Each row is a point on a tangle of strands that fork, close into loops and nearly touch. The rows are in no order.
Two points are linked if the straight distance between their rows is under 68.1. Some points are linked to none.
lafil: [-17   8  -2  15 -24 -16  12  28  12  37   3 -23 -17 -13  10  49  35  -2
   7  26   6]
giluk: [ 21   9  -6   5  50  38  22   3  14  11 -13   1 -14 -20   2 -11 -29 -13
  43  -9 -37]
noral: [  7 -17  13  25   8  17  -7 -51  27  -1  24  24   3   7  22 -22 -26  23
  -3 -15  -2]
tib: [ 27  34  -7   2 -22 -25  11  -7 -47   9   1   1 -55  25  18  25  14 -40
  13 -14 -19]
kulu: [ 23  15 -19 -43   1   6 -14   6 -52  -8  -3 -10   7  43   3 -27  31   0
   7  26  -2]
Vurol: [-14   3  13  50 -19 -10   3  -2  24  24   2 -10 -47 -22  -6  26  14 -26
  23  -7   6]
Maz: [-13   6  -4  -6  19  43 -21 -11  26 -17   2  12  42   6 -13 -37  -1  13
  -4  23  13]
muk: [-19  -5  13  14  -2   6  -3 -14  54  22   9  34  27   5   9  29   5  29
 -27  10   7]
Vedod: [ 11  19  49  18  33  35  23  -2  40  13  15  15  24  19   3 -23 -32 -16
  12  -1  -9]
bapup: [  9 -41  24  32  18 -20   2 -19  12  11   3  37  -7 -25   9   7 -13 -14
 -31 -33  -9]
fal: [  6  -7  37  10   1  13  28  11  -5  15  23 -35   9   9  13 -25 -25   9
  29  27 -13]
fufo: [-16 -14  30  -2 -28 -19 -22 -23   2  -6   1  -4  49   6 -24  -8  15   6
 -21  16  23]
zadop: [-26  15   7  22  19  12   3 -10  59  30  -6  65   7  13  18  33  10  12
 -32  -4   5]
dakug: [ 14  36 -11  10  53  31  10  -7  17  10 -29  21 -15  -5  13   6 -17 -25
  29 -15 -30]
pagis: [ -8 -14  23  -1 -43 -54 -15 -20   6  25  -1  11  -6   6   2  59  13   0
 -30 -10   9]
malor: [ -1   1 -23   0   2  10 -27   5  -7  24 -10   1 -23 -14 -18 -10  52  -2
  13  36  -3]
dudif: [  4 -24  25  14  -3 -31  24  17  -4  22   8 -21 -14 -15  22  31   7 -11
   9   8  -3]
kunar: [ 10  38   8 -31   4  10   6  23 -26 -30  -6   6  23  43  -1 -26  -2 -15
 -18 -16   8]
luf: [ -1 -36 -30   6  -3 -27   7  30 -13  24  -8 -36 -48 -41   0   9  20   2
  11   7   0]
fomo: [ 35  10  -6 -23  -3 -12 -19 -15 -37 -26 -13  -2 -10   5 -24 -26  10 -30
   5 -35  -5]
pumu: [-13   1   8 -18  28  33  -8   5  12   3   6  27  45  18   5 -17   1  27
 -21  30  -7]
ruv: [ 22  16   5  -8  15 -26  -1  12 -36  11 -14  33  -7  15  -2  20  40 -45
 -27 -10  -3]
tibo: [ -7 -25  -5  -4 -26 -17   2  -2  -6 -33  -2 -24   2  -7 -10 -26 -35   2
   7 -36  15]
bub: [ 18  -2 -29 -24  29  23 -37 -35 -22 -18  -8  43   0  -5   0 -24   8   1
  -6   5 -26]
vudo: [ 30  43 -23 -23  26  20 -10  -9 -28  16 -17   4 -16  16  -9 -14  35 -27
  43  25 -29]
Sifiz: [  3   6 -31 -27  10  24  16  34 -27 -18  12 -13  -1  18  33 -23 -35  26
   8  14 -21]
zutuv: [-30 -25  23  14 -15   6 -18  -4  50   5   1 -11  33 -26 -20  -2   1  38
 -14  15  18]
pulo: [ 11  -8 -19  18  -5   3 -50 -59  -7   3  -6  62 -27   4   4   8  26   1
 -18 -10 -11]
livot: [-10 -17  32  20  39  -9  32   3  36  28   8  30  20 -15  18  49  28 -24
   3  25   3]
Tedu: [-21  34  -8 -25 -23  22  29  48  -3 -16   1 -32   6  36  21 -13 -32  15
   5   1   7]
lozez: [ 33 -49  35   3  15 -26  22  -7 -46   9  22 -15   4   5  25 -12 -32 -15
  -3  -7 -21]
zom: [  8 -24  10   8  18   9  19  15  20  -5   5 -35 -11 -37 -21 -37 -39  -2
  23 -17 -14]
ziz: [ 25   1 -28  -8 -10 -15 -27 -43 -39 -38 -10  15  -8 -11 -24 -15   0 -13
   2 -52 -13]
dagu: [ -6 -10  -7 -15 -56 -33 -22 -23 -32  -6  -3  -4 -14  19  40  33  -2  20
   0   8   2]
Zeve: [  8  40   8   4  15  17 -16 -17  23   6 -30  19  -9 -14 -42 -10  19 -43
  13 -27  -7]
namol: [-10  25  15 -13  -2  11 -19 -11  -5 -15   9 -17  55  22 -33 -34  22  -4
   5  31  31]
tener: [ -6  33  33  -7 -20  -7  20  39  -3  11  -5 -39   8  24 -16 -10  28 -15
   9  14  23]
dipe: [  9   2 -11 -10  10  -1 -20  -8 -25  30  12  17   4  11  16  33  55   5
  -2  59 -16]
kogim: [-12 -35  -4  16  14   9   8  25  30  28   6 -15 -12 -40  11   4  -1  19
   3  26   0]
vom: [ -4  -9  32 -16  -6 -12   2   8  -2  27  15 -23  31  13   2  12  11  16
 -10  34   1]
Rofi: [  7  -8  -9  -4 -27 -11 -37 -48 -35 -37   5  22   9  22  12  -4  -7   4
 -20 -20  -2]
Teme: [ 19  -4  25 -22  50 -14  23  14 -32  18  10  48  29  16  23  22  22 -30
 -13  16 -11]
suzok: [-18  13  29  19 -13   0  12  14  31  10 -11 -26 -12 -15 -32  -7  -6 -21
   2 -25  14]
Siged: [-30   1 -46 -10  -9  11  -7  44   7  14 -15 -24 -34 -21  -4  -2  30  21
  15  28   5]
Dal: [  7  -7  36  26   9 -17  41  37  12  13  10 -21 -25 -20  16  18  -5 -40
   7 -16   8]
rel: [-25  16  24 -21 -10  -2   7  33  21  16   4 -25  42  21  -1   9  18  17
 -15  31  18]
Ref: [ 24  -5  14   8  30   0  10   3  -7   9  -9 -12 -17 -22 -21 -19   3 -36
  24   0 -21]
muz: [  5 -17  -9  41  23  10   6 -15  39  15   5  30 -39 -25  28  22  -4  -4
   5  -8  -2]
Kasis: [ 24  33  12   6  -4   3  -2 -28   0 -13 -18  -6  10 -10 -53 -15  14 -32
  26 -31  -7]
buduk: [-20   2 -40  -8  17  20  -5  26  19 -37 -17   1 -14 -26 -16 -22 -11  11
  -2 -29   5]
zibo: [-20  48  31  19 -29   1   5  17  21  22   3  -3 -10  22   6  25  22 -18
   6   3   9]
kopug: [ 26  34   9 -19  -8  -4  -4  -3 -27 -30  -7 -12  21  34 -28 -24   7 -32
   0 -21   1]
rim: [-21  -8  14  36  -7  -4  -1  16  42  17 -10 -10 -30 -35 -26  10  13 -17
   6 -15  12]
Mesap: [  2 -37   0 -13  28 -10  -9   0  10  17   5  41  26 -19  -1  16   8   2
 -39  -2 -16]
Bib: [ 22   6  25  23   6   2  24 -14   8  11   6 -18 -12  -8 -16 -10 -16 -31
  28 -15 -18]
banir: [-11 -30 -16 -10 -19 -11 -14   6  -9 -41  -4 -16  29 -10  -2 -24 -35  29
 -24 -25  24]
bip: [  4  -5  25   3 -31 -13   2 -35 -18  -7  10 -38   7  18 -23 -18 -20 -10
  32  12   0]
Zifa: [-19  26   6 -12  -4   5 -22   2   2 -23  -7  29  40  13 -31 -19  29 -11
 -34  -9  23]
vipov: [ 12 -10   2 -29  -2 -30  14  31  -9  29   6 -36   6   7   2  29  25   6
 -13  32   6]
sedud: [ -2  27 -13 -24  13  13  -1  20 -10 -47  -9  12  37  17 -14 -32 -13  -6
 -28 -23  20]
lif: [ 17  46 -48 -23   4  13  14   2 -28 -36 -28 -10  10  -3 -37 -23   7  -5
  20 -23  -1]
Tul: [ 26 -14  18  -3  50  10 -25 -28 -19  16  -1  25  15  -6 -12 -21  14 -22
   5  37 -21]
Saro: [  9  30 -12   7  28  45 -14 -33  14  10   2  51 -11  34  39   6  -5   5
  10  16 -28]
Zufo: [-10  25   2   1 -36 -11   5   5 -12 -35  -2   0   0  38  18   6 -38  -1
 -15 -35  20]
davig: [ 17 -30  30  37  -4 -29  -4 -16  14  12   3  14 -28 -33  -8  10  -9 -32
 -14 -46  -2]
Sufo: [  2  -3  58   1 -20 -10  13  -7 -14  10  18 -43  18  14  -9 -27 -19  -7
  26  11   2]
Kek: [  3   9 -15 -28   0   2  -8  27 -28   3  -2  -2   1  20  12  -4  25   9
 -11  20   1]
vanu: [  0  33  22  32 -11  15  -3 -35  28  12  12  27 -12  26  13  13  -4  -8
   5 -11  -2]
zof: [ 13 -51  -8   1  19   8 -17 -25 -13  -7  20 -10  -8 -39  -6 -46 -17  29
  24  11 -22]
Teru: [  7   5 -21 -36  50  31 -27  -2 -34  -9 -12  39  16  17  11 -25  13   7
 -13  24 -19]
kud: [ 13  -3   9   1   5  -4 -15 -13 -20   3   2  15  -3   4  -4 -11   4 -14
 -11  -6 -13]
mun: [  9 -23 -17  -5  -1 -40   1  27 -25  17 -15 -12 -35 -22   1  16  25 -14
 -18 -17   2]
vipa: [ -2   2   4 -16 -15 -11  11  22 -17 -16  -2  -5  -9  23  30  10 -27   8
 -29 -23  -2]
luz: [-14 -32 -30  -8 -13 -29 -24  -7  20  13  -2  20 -17 -16  17  55  11  26
 -46  -7   4]
bev: [-15   4 -18 -17  20  16  -7  36   7  14 -10  16  -1  -1  10   6  21  15
 -14  20  -3]
tupu: [ -5  -3 -23 -12 -16 -12  -4  13   5   1  -4  27 -16  -1  35  42   2  20
 -43 -24  -6]
Lig: [-12 -36  11 -10 -24 -27   7  21  -1  -5 -11 -48  -8 -21 -14 -11 -15   8
  -3 -22  18]
Poda: [  9  -8  -2 -17 -13 -20 -22 -16 -41 -13   1  25  -1  20   9   2   7  -8
 -26 -18 -10]
Lero: [ 10 -42  12  -6  31  -8  32  28  -4  24  21 -24  19 -25  28  18   0  12
   1  39  -6]
rivin: [-27  20  46   3 -15  11  18  36  36  10  -7 -23  21   9 -16  -6  -3  -6
 -10 -11  15]
Boniz: [ 15 -31 -25 -22  22  14  -9  -5 -22 -15   1 -20   3 -30 -17 -50 -13  16
  29  10 -14]
buro: [ -5  66  -7 -12  -2  33  36  33  20 -10 -16 -12  -9  20 -10  -9 -10 -16
  24 -12  -7]
gegi: [-20  24 -38   3 -27  -9 -15   9  -2 -44 -21 -14  23   5 -22 -11 -28   5
 -25 -25  42]
Zalo: [ -1  34 -16  -1  50  36  -9  -4  24   2 -28  53 -13  13  13   8 -10 -21
  -7 -21 -17]
Refo: [-18  15  34   8 -22 -11  -8 -24  19 -12   4  25  47  29 -17  -6  -6  -9
 -45 -35  26]
Beg: [ -9  18   4  25 -21 -11  32  34   0  13   8 -15 -39   4  36  38 -11 -13
   1  -9   2]
Kirag: [  0 -46 -23 -25 -19 -20 -29 -19 -19  -6   8  13   6  -4  29  25  -3  42
 -35   3  -9]
riti: [ -4   2  29  25  16  23  -4 -39  50  -6  13  27  25  -2  -6 -30 -23  12
 -11 -21   7]
giv: [-35  27 -25  -9 -19  19  14  44   6  15  -8 -27 -28  17   1   9  21  13
  23  28   7]
botun: [  5  37 -41   0 -18  12  29 -21 -25 -32 -18 -17   8  -8 -40  -8  -3  11
  49 -11  -5]
gege: [ -1  36 -26  -2 -13  26 -30 -36 -11 -25   7  26  13  24 -10  -4  14  -2
  18  19  -3]
noga: [ 19 -29  27  20   8 -10  -9 -26 -10  26  15   3   9 -13   0  -5   8  -9
  -4  19 -11]
Giluf: [-12 -21   7  16  -5 -20  -1  24  26  10 -14 -11 -12 -38  -6  20   7   8
 -28 -18  14]
vomo: [ 23 -66  20  14  10 -27   1 -22 -23   9  24  -2   3 -16  27   2 -30  13
 -20  -7 -22]
vos: [ -9  26  -4 -29   3  28  18  40 -14  -4   6 -10  16  35  37 -12 -21  26
  -4  23 -10]
vuseg: [  4   3  -2   4 -38   5  17 -49 -29 -19   8 -33   0  19  -4 -10 -32  11
  55   9 -15]
nefi: [  9 -44  -9  -7  13 -26  21  39 -16  27  -2 -50 -19 -43   5  -7  10   9
  10  17   4]
sudi: [ 11 -30  19  -9   5 -40  14  14 -20   9   7  11   5  -2  22  35 -10  -4
 -39 -15  -3]
bes: [ -5 -36  20   4  25  12  -5  17  16   9   4 -24   8 -42 -29 -40 -12   3
  10   1  -1]
nudor: [-29   7 -23   7 -56 -13 -19 -16  -9  -7  -8 -12 -37  15   1  20   7  12
  31  10  15]
zezi: [-31  -8  14  27  -2  13  -3  -7  61  15   3   9   6 -13   0  -1  -2  33
 -21  -4  19]
tevu: [  0 -12  19   2  35   3  48  53  21  15  -3   1   7 -12  28  24 -15 -12
 -11  -2  -2]
zotam: [ -8  10 -37 -18  -2   7  14  39  -9 -19  -5   6 -31  16  34   3 -22  12
 -18 -24 -11]
mipa: [  9 -10  12  -8  45   2 -11  -5 -25  31   0  36  27   2  12   4  27 -17
 -10  34 -16]
gamis: [ 11   9  -7  -6 -14  20  27 -19 -22 -11  13 -36   1   6 -14 -26 -23  14
  57  20 -18]
reg: [ -9 -36  17 -35 -10 -29 -22  -4   1   2   6 -20  47 -13 -26  -3  16  24
 -29  20  10]
giso: [-11  36 -32  -7 -14  31 -43 -24  -9  -1  -5  35 -16  16  -6   6  46   1
  13  30  -1]
Muri: [  4  10 -17  11   7   4  14  25  -4   4  -1  15 -42   4  38  30 -16  -4
  -4 -18 -13]
foma: [-11   9 -24 -13 -11   5 -39 -12  -7  -4 -13  22  -5  -2 -20  -5  50   2
 -10  14   6]
zuru: [  3 -43  35  19  23 -17  21 -19  35  35  28  20  28 -17  10  42  10 -11
  -3  13  -2]
pivur: [-13 -12 -43   2 -16  -4  -6  22  -8  14  -3 -15 -61 -25 -12   2  22   6
  22   8  -3]
gepof: [ 11  30  -7  -9  31  17  -3  22 -12  18 -21  14 -22   8  -6  -7  31 -37
  13  18  -9]
lav: [-11  -2 -26  27  -1  -4   9  26   7  26  -2  -7 -47 -24  28  47  27  -3
  22  28  -3]
Mosam: [-25   4 -20  -1 -74 -27  -6 -16 -19 -14 -14 -15 -25  26  25  28 -24  17
  11  -5  22]
zudoz: [-29  34 -14  24 -35   3  -6 -10  28 -29  -7 -13   2   3 -30  -1  -2   0
   5 -21  36]
nibog: [ 12  25  24  23  53  36  24 -14  34  13   8  31   3  19  34   0 -37 -15
  17   0 -17]
zuzi: [ -6  28 -23 -33  -5  12  27  46 -15 -24 -10 -37   4  29 -10 -26   0   8
  10   9  16]
Bugak: [ -4 -27  -9  25 -15  -5  -8 -21   6   9  14   3 -26  -8  27  10 -11  19
   0  -4  -5]
metiz: [-19  -3 -10 -22   0  -3 -31   1  -6  -5  -9  24  34   0 -30  -7  42   7
 -35   5   7]
legu: [ -7 -13   0  17  20  21  17  16  48 -13   1 -14 -11 -37  -7 -31 -43  16
  11 -28   0]
nupo: [  8  29 -44 -32   4  16  17  27 -21 -34 -11 -32  12   5 -41 -39  11   0
  26   0  13]
lolup: [ -4  31  19   8 -16   6 -15 -35   1 -21   6  46  41  42  -9  -1   0  -8
 -30 -21   9]
luki: [ -1  19 -43  -1 -20 -16  35 -13 -36 -35 -23 -35  -4 -17 -39  -9 -27  12
  36 -27  -3]
ganil: [  5  -4 -15 -15 -24 -16  -6   0 -36 -13 -14 -30  -5   5 -28 -23  14  -5
  15  -3  20]
nabe: [  2  15 -46 -14 -19  -5 -15 -19 -39 -35  -1 -22   8  13 -21 -21   4   4
  11   7  24]
febek: [ -6  -7 -21   3  35  32  -3  14  45 -15 -16  15 -12 -34 -10 -28 -23  16
   2 -29   4]
bekun: [ 12   7 -22   0 -13   3 -33 -43 -22   2  11  46 -24  22  21  10  16  -3
   1   6 -16]
pibiz: [  9  16   8 -20  35  35 -12  -1 -14  -1   8  37  29  32  19 -20  -3   8
  -8  26 -21]
Befu: [ -5 -17  45   2  17 -15  39  30  28  21  13 -19  24 -12  15  24 -20   4
 -21   5   0]
fut: [-11  25   7   7 -58 -20   1  -9 -14 -15  -4  -8 -24  43  24  22 -26  -1
   7 -29  14]
Forus: [-12  22  22   9  -2  13 -15 -14  26 -27  -4   3  39   5 -42 -26   7 -15
 -10 -19  32]
poniz: [-18  52  24  -7 -14  22  11  17   8  -8   0 -18  21  31 -29 -21  16 -21
  16   9  24]
Tirus: [-32  16 -11   7 -30  -6 -24 -12   2 -28  -2 -24  45   8 -18 -15  -6  12
  -9  17  49]
sab: [ -8   9  -6  12  33  23  -7  -3  19  18 -14  63   0  15  24  13   8  -4
 -24   0  -7]
Vukaz: [  0  -5  24   1  41   6  14  26  14  31  -3   1  18 -22  -6   5  18 -15
  -5  33  -1]
mir: [ -4 -20  -1 -26  -7 -28   2  11   8   7   4  15  12   1  13  36 -22  13
 -55 -34  -4]
Fon: [  7  -3 -20   5  -9  -2 -25 -34   6 -31  -9  20  -6 -20 -19 -14  -5   3
   7 -33  -3]
pum: [-10  -9  16 -10  21  19  19  50  28   6  -9 -35   8 -27 -20 -37  -7   5
  -5   1   8]
Fudiv: [ -3   0  44  50 -16  -2  18 -15  29  28  24  -6  -7   3  21  29   0 -13
  17  13   9]
ribar: [  2  -3  13  41 -19  -3  12 -11   6  27  16 -16 -39  -1  10  25   2 -18
  37  22  -9]
nebiz: [ 18 -38   6   8  20   1   4  -2 -15  25  20  -2   0 -17  22  11  13   2
  12  43 -11]
gine: [-23  24 -17   2 -32   4 -11 -12 -13 -33   5   1  31  26   7  -3  -7  16
 -14  13  29]
zisef: [ 26 -25 -17 -27  35 -12  -6  36 -29   1 -23   4 -11 -14  -9 -25  22 -16
 -32 -20  -5]
bas: [-13 -20  14 -12 -13 -26  14  45  19   3 -14 -33  -3 -18  -3   9  -8   8
 -33 -24  11]
Dabe: [  0 -24  -3   6   3 -12  27  29  12  21  12 -16 -10 -23  32  41  -5  14
   1  23  -6]
tob: [  8  11  17 -11  32  -5  10  38  -6  25 -18  -4   7   2  -5   2  35 -27
  -9  17   3]
vafun: [ 17 -15   0  -5  -3 -17   2  10 -25   2  -6 -29 -20 -15 -27 -21  12 -24
  15  -7  -2]
rina: [ 13  44 -11   3 -10  29 -18 -34 -10  -1  11  44 -20  46  25  16   5  -8
   6   2 -24]
fekad: [ 28  32 -15 -31  13  24 -14 -16 -46  -7   4  12   7  29   4 -22  20  -5
  25  32 -24]
ruko: [  8 -43  -9  11  23  11 -37 -35   8   4   2  14  -4 -30 -15 -26   8  19
   7   7  -9]
sebem: [ 32  35   5   6   6 -12  33  11 -23   9  -4  -4 -43  13   9  17  -3 -49
  27 -11 -21]
kas: [ 11 -64  23   2 -13 -25 -16 -46 -12  -3  15   2  22  -3  18  -7 -31  37
 -22  -3  -6]
dod: [ -4 -19   9 -12 -16 -50 -11 -32   7  37  24  19   4   4   5  67  25  -4
 -20  22   1]
lila: [ -5  15  -3 -11   6  25 -20 -16  -7 -36   9  -1  60   8 -32 -44  -4   4
  -4  27  14]
Gido: [  8 -22   5  -4  -2 -25 -15 -21 -18  27  21  13   4   6  19  48  34   8
 -12  40 -15]
Ver: [ -4 -49  22  -9 -18 -26  -4 -16  17  -7   8  -4  23 -10  17  10 -40  40
 -27 -16   7]
fiz: [  0 -22 -15 -20 -18 -32  -9  11 -15  27  -3 -25 -14  -9  10  36  21  18
 -13  28   0]
Mik: [ -4 -28  19  20  51   8   7   4  34  29  -1  22  21 -31  10  16  28 -13
   7  36   1]
Fuso: [ -7  -1  53  26  23  22  15 -15  49  19  13  26  40   7   5 -17 -22  -1
 -17 -10   0]
mabo: [ 22  23  40   7 -10  -8  14 -22  -6 -10  -6 -20   6  10 -37 -23 -17 -42
  22 -34 -12]
gimol: [ 10 -50  12 -24  23 -21  17  35  10  21   7 -40  17 -39   1  10   5  15
 -13  26   4]
fozi: [ 39  -1 -22 -33  20  -7   0  37 -37 -14 -23 -19  -5   2 -26 -43  19 -15
  -5 -13  -1]
tig: [-18 -24  23 -25 -18 -37  15  25  37   8   1 -30  12 -11   1  37 -23  15
 -38  -7  17]
firop: [  5  29 -10 -13 -34  -2  -3 -18 -41 -18   1  -4 -17  38   4   1  11  -7
  20   6  -2]
Kupe: [-26  10  -6  25 -48  -7  -4  -6  31  -6  -6 -13 -37  -7 -16  13  -7   1
  14 -27  17]
Nune: [  3   7 -37 -17  -1  28  21  13 -13 -30   7   1 -22  25  40  -7 -51  21
   6 -16 -21]
zudid: [  8  15  -6  18  56  43   4 -17  33  14   4  34  -9   4  38  -5 -23  11
  19  11 -22]
Kasof: [ -9 -26 -35 -20 -21 -22 -33  -7   2  20   4   0 -21  -6  12  50  24  36
 -25  33  -4]
vum: [ 34 -25  19   2  31 -16  41  32 -46   2  13  -9 -11  -1  43  16   1 -25
   2   6 -15]
nis: [  4  -5   3  -6   4   1 -16 -22 -13   6  19  54  19  35  35  20   3  16
 -32   5 -21]
dut: [-17  34  12  15 -34   0 -13 -30   2 -19   9 -26  46  24 -33 -19   1 -12
  13  17  40]
rur: [ -6 -42  44  11  13 -25  21  -6  39  29  29   1  36 -14   1  30 -24   8
 -30  -1   1]
velu: [ 29 -11  11   9 -15 -11 -12 -38 -28  -4   1   1 -28   1  -1  -1  -7 -19
  19 -20 -28]
zos: [ 35 -21  28  -8  51   7  -1   1 -15   9   8  -8   7 -17 -21 -39   7 -24
  15  20 -16]
Feko: [  3 -42 -16  21   0  -5 -13 -24  10   5   6 -14 -45 -48 -17 -16 -18  13
  32 -20 -14]
febur: [ 24  -3  15  22 -15 -24  -1 -27 -34  13  11   5 -36   7  10  22  11 -46
  15  -9 -19]
fifuf: [ 14 -35   8  36  -1 -11  -6 -32  18   9   6   0 -35 -43 -11  -5 -18 -15
  17 -36  -9]
kob: [-15   4   0   8 -30  11  20   3   9 -18   7 -29  -9  21  13  -3 -45  23
  22  -2   4]
Fosal: [ 23 -10   0   3  33  22  31   9   2   4   7 -19 -16 -22   6 -27 -47  -1
  35  -3 -25]
dusag: [-24 -28   1  -4 -12  -7  -8  -4  42 -21   3   7  31  -8   9  11 -30  46
 -47 -28  22]
fomuk: [-37  22  35   2 -23   1  -5  18  39  17  -2 -21  25   6 -20  16  19   5
 -12   5  29]
bol: [ 12  30  23  35  13  20  21 -31  43   8  16  20 -15  19  21   2 -33   1
  16 -16 -18]
pef: [ 13  14 -38  -8  -6  11 -33 -37 -33 -34   3   7  26   9 -12 -22   3   5
  13   8   5]
vapul: [ -6   0 -55 -22  -8   1  23  14 -21 -40 -13 -33 -21 -21 -30 -21 -17  24
  32 -13   7]
gesa: [ 10 -32  13   7 -11  -7 -23 -53 -15 -34  15   8  22   7   4 -24 -24  19
 -17 -17   4]
dorez: [-18  50   5  -4 -16  13 -10 -14  -2 -36   9  18  42  43   4  -7  -4  -1
 -18  -1  20]
fab: [ -4 -11 -25   8   9  11 -20  12  -3  33  -3   9 -30 -30  15  27  38   9
   8  31   1]
Kal: [-27  43  19  30 -28  13  -9  -7  47  12  -5  -2 -14  12 -26   7  22 -18
  17  -6  15]
gik: [-20 -18 -14 -15  -7   2 -18   9   7 -31 -10  13  28 -11   2  -9 -10  27
 -43 -14  18]
nutam: [ 32  -5 -31 -34  28   7   3  17 -35 -14 -13 -14 -15 -14 -25 -43   0   1
  24  -6 -23]
vazo: [-12  -3  45  10 -15  -3  -8 -28  16 -14   7   5  53  15 -27 -27  -1  -8
 -18 -12  22]
zotip: [-15  10 -63 -14  -6  27  -1   1   2 -25  -5 -15 -19 -24 -19 -13 -10  37
  39   6  -9]
bavoz: [ -4  -5  11  12 -38 -36 -14 -16 -21  20   8   0 -18  13  25  41   3   9
 -12  -3 -10]
Sunum: [-13  52  -6   1 -25  14  12  -2  13 -27 -15 -24  11  13 -39 -10  -2 -16
  24 -14  21]
vaso: [ -6 -22 -41  12 -18  -6  -3 -17   3 -23  -5 -21 -47 -39 -33  -7  -6  23
  43 -22  -7]
nores: [ -1 -37  -3  38  31  -4  12  -9  35  17   5  47  -7 -30  29  24 -13   6
 -29 -21   3]
mev: [ 18  12  -1  -7  -6   9  25  11 -21   2  11 -24 -10  18   8 -21 -19  -3
  30  10 -15]
Zab: [ -7 -36  26  -5   7  -1 -13   6  18   3   3 -20  38 -32 -24 -28  10  24
 -15  14  11]
kamu: [  3  18 -11  -3 -10   2  -4  -7  -2 -54  -6  -4  31   3 -22 -24 -39  -9
 -21 -44  27]
luron: [  2  -2  51  37 -12  -7   2 -28  20  14  16  17  -5  14   7  11 -14 -14
  -6 -17   2]
rido: [-14  25  25  24 -26 -21   9  14   3  39   4 -11 -24  12   9  48  31 -28
  12  17  11]
vili: [ -2 -11 -64  -9  -9   8 -12 -19 -19 -26 -10  -4 -35 -33 -32  -6  12  27
  43   4  -8]
vaf: [ 15  -4 -23  21 -13  -6 -43 -64  10 -22  -6  44 -20 -17 -22  -1  18  -4
   2 -34   0]
Zize: [ -9  55   2  14   3  38 -10  -5  40  -3 -19  19  -7   2 -27  -2  16 -16
  16  -6   0]
Bepu: [  8  39  -5  -5   6  40   4 -13  11 -11  -3  15   4  16   0 -15 -20  -2
  31   0 -20]
Vufis: [-14  43  -1 -13 -22   1  15  39 -11  13  -2 -26 -15  38   4   4  24  -1
  14  22  10]
Fura: [-26 -21   0 -15 -34 -12  -7  11   4 -11  -5 -51  30 -13 -11 -15   0  37
   3  30  35]
Gufi: [-11 -25  -4   9  40  35   1  25  34  22   9  -1   6 -30  21 -10 -12  32
  10  42  -6]
zil: [-41  20 -63  -5 -28  -2  -5  17   1 -39 -13 -19   1   1  -5  -2 -19  20
  -6 -10  35]
zoso: [ 26   2  20 -11  18 -17  29  23 -37  18  13  -5  11  20  30  12   6 -10
   1  24  -9]
zod: [-18   1 -13 -18  14  18   1  41  17 -21 -16  -8   8 -24 -26 -38  -1   8
 -10  -9   9]
nev: [  1 -14   9  23  32  30  -1  -3  25  20  14  23   3  -3  26  -2  -7  17
  -2  26 -10]
bule: [ 25 -30 -14 -13  32 -34   8  35 -32  14 -16   9 -16 -20  -1  17  23 -28
 -33 -23  -2]
nimok: [ 29  -3 -11 -10  15  19 -32 -51 -27 -31   6  19  21  -2 -17 -27   2   1
  14  -5 -16]
gitu: [-37  15 -34 -14 -39   0   3  33   3 -23 -13 -22  -4  17  18  22 -12  36
 -14  -2  31]
Sede: [ 18   7  -1 -28  36 -23  12  27 -32  20  -7  41  15  18  11  28  31 -26
 -35   1  -7]
zita: [ -2  12 -28   0  36  23  -9  29   6  13 -22  24 -27 -12  14   4  12  -9
   3   9  -8]
ruk: [ 35 -42  22  -5  10 -41  29  15 -48   4  14  -2  -3   0  38  19 -13 -17
 -24 -13 -21]
Ter: [-39  19  -8  15 -54  -2  -2  15  23   4  -9 -18 -30  10   5  22   7  17
  14  -1  16]
vova: [ 20  11  13  26   5 -15  47  24 -17   7   5  -9 -44  -4  34  29  -6 -40
  19 -14  -9]

How many points has the smallest loop of links through each point below? Write - if it is on no loop.
gimol | 26
dut | 22
dusag | 25
dudif | 12
dakug | 12
ganil | 20
zudid | 29
fal | 6
kulu | 7

A piece is all that can be reached along the links. How many separate loops has the piece of each point below (a circle has one, a figure eight two, a Y none), and how many tips (points with one link)?
zotip | loops 4, tips 7
lav | loops 4, tips 1
bev | loops 1, tips 1
vuseg | loops 1, tips 0
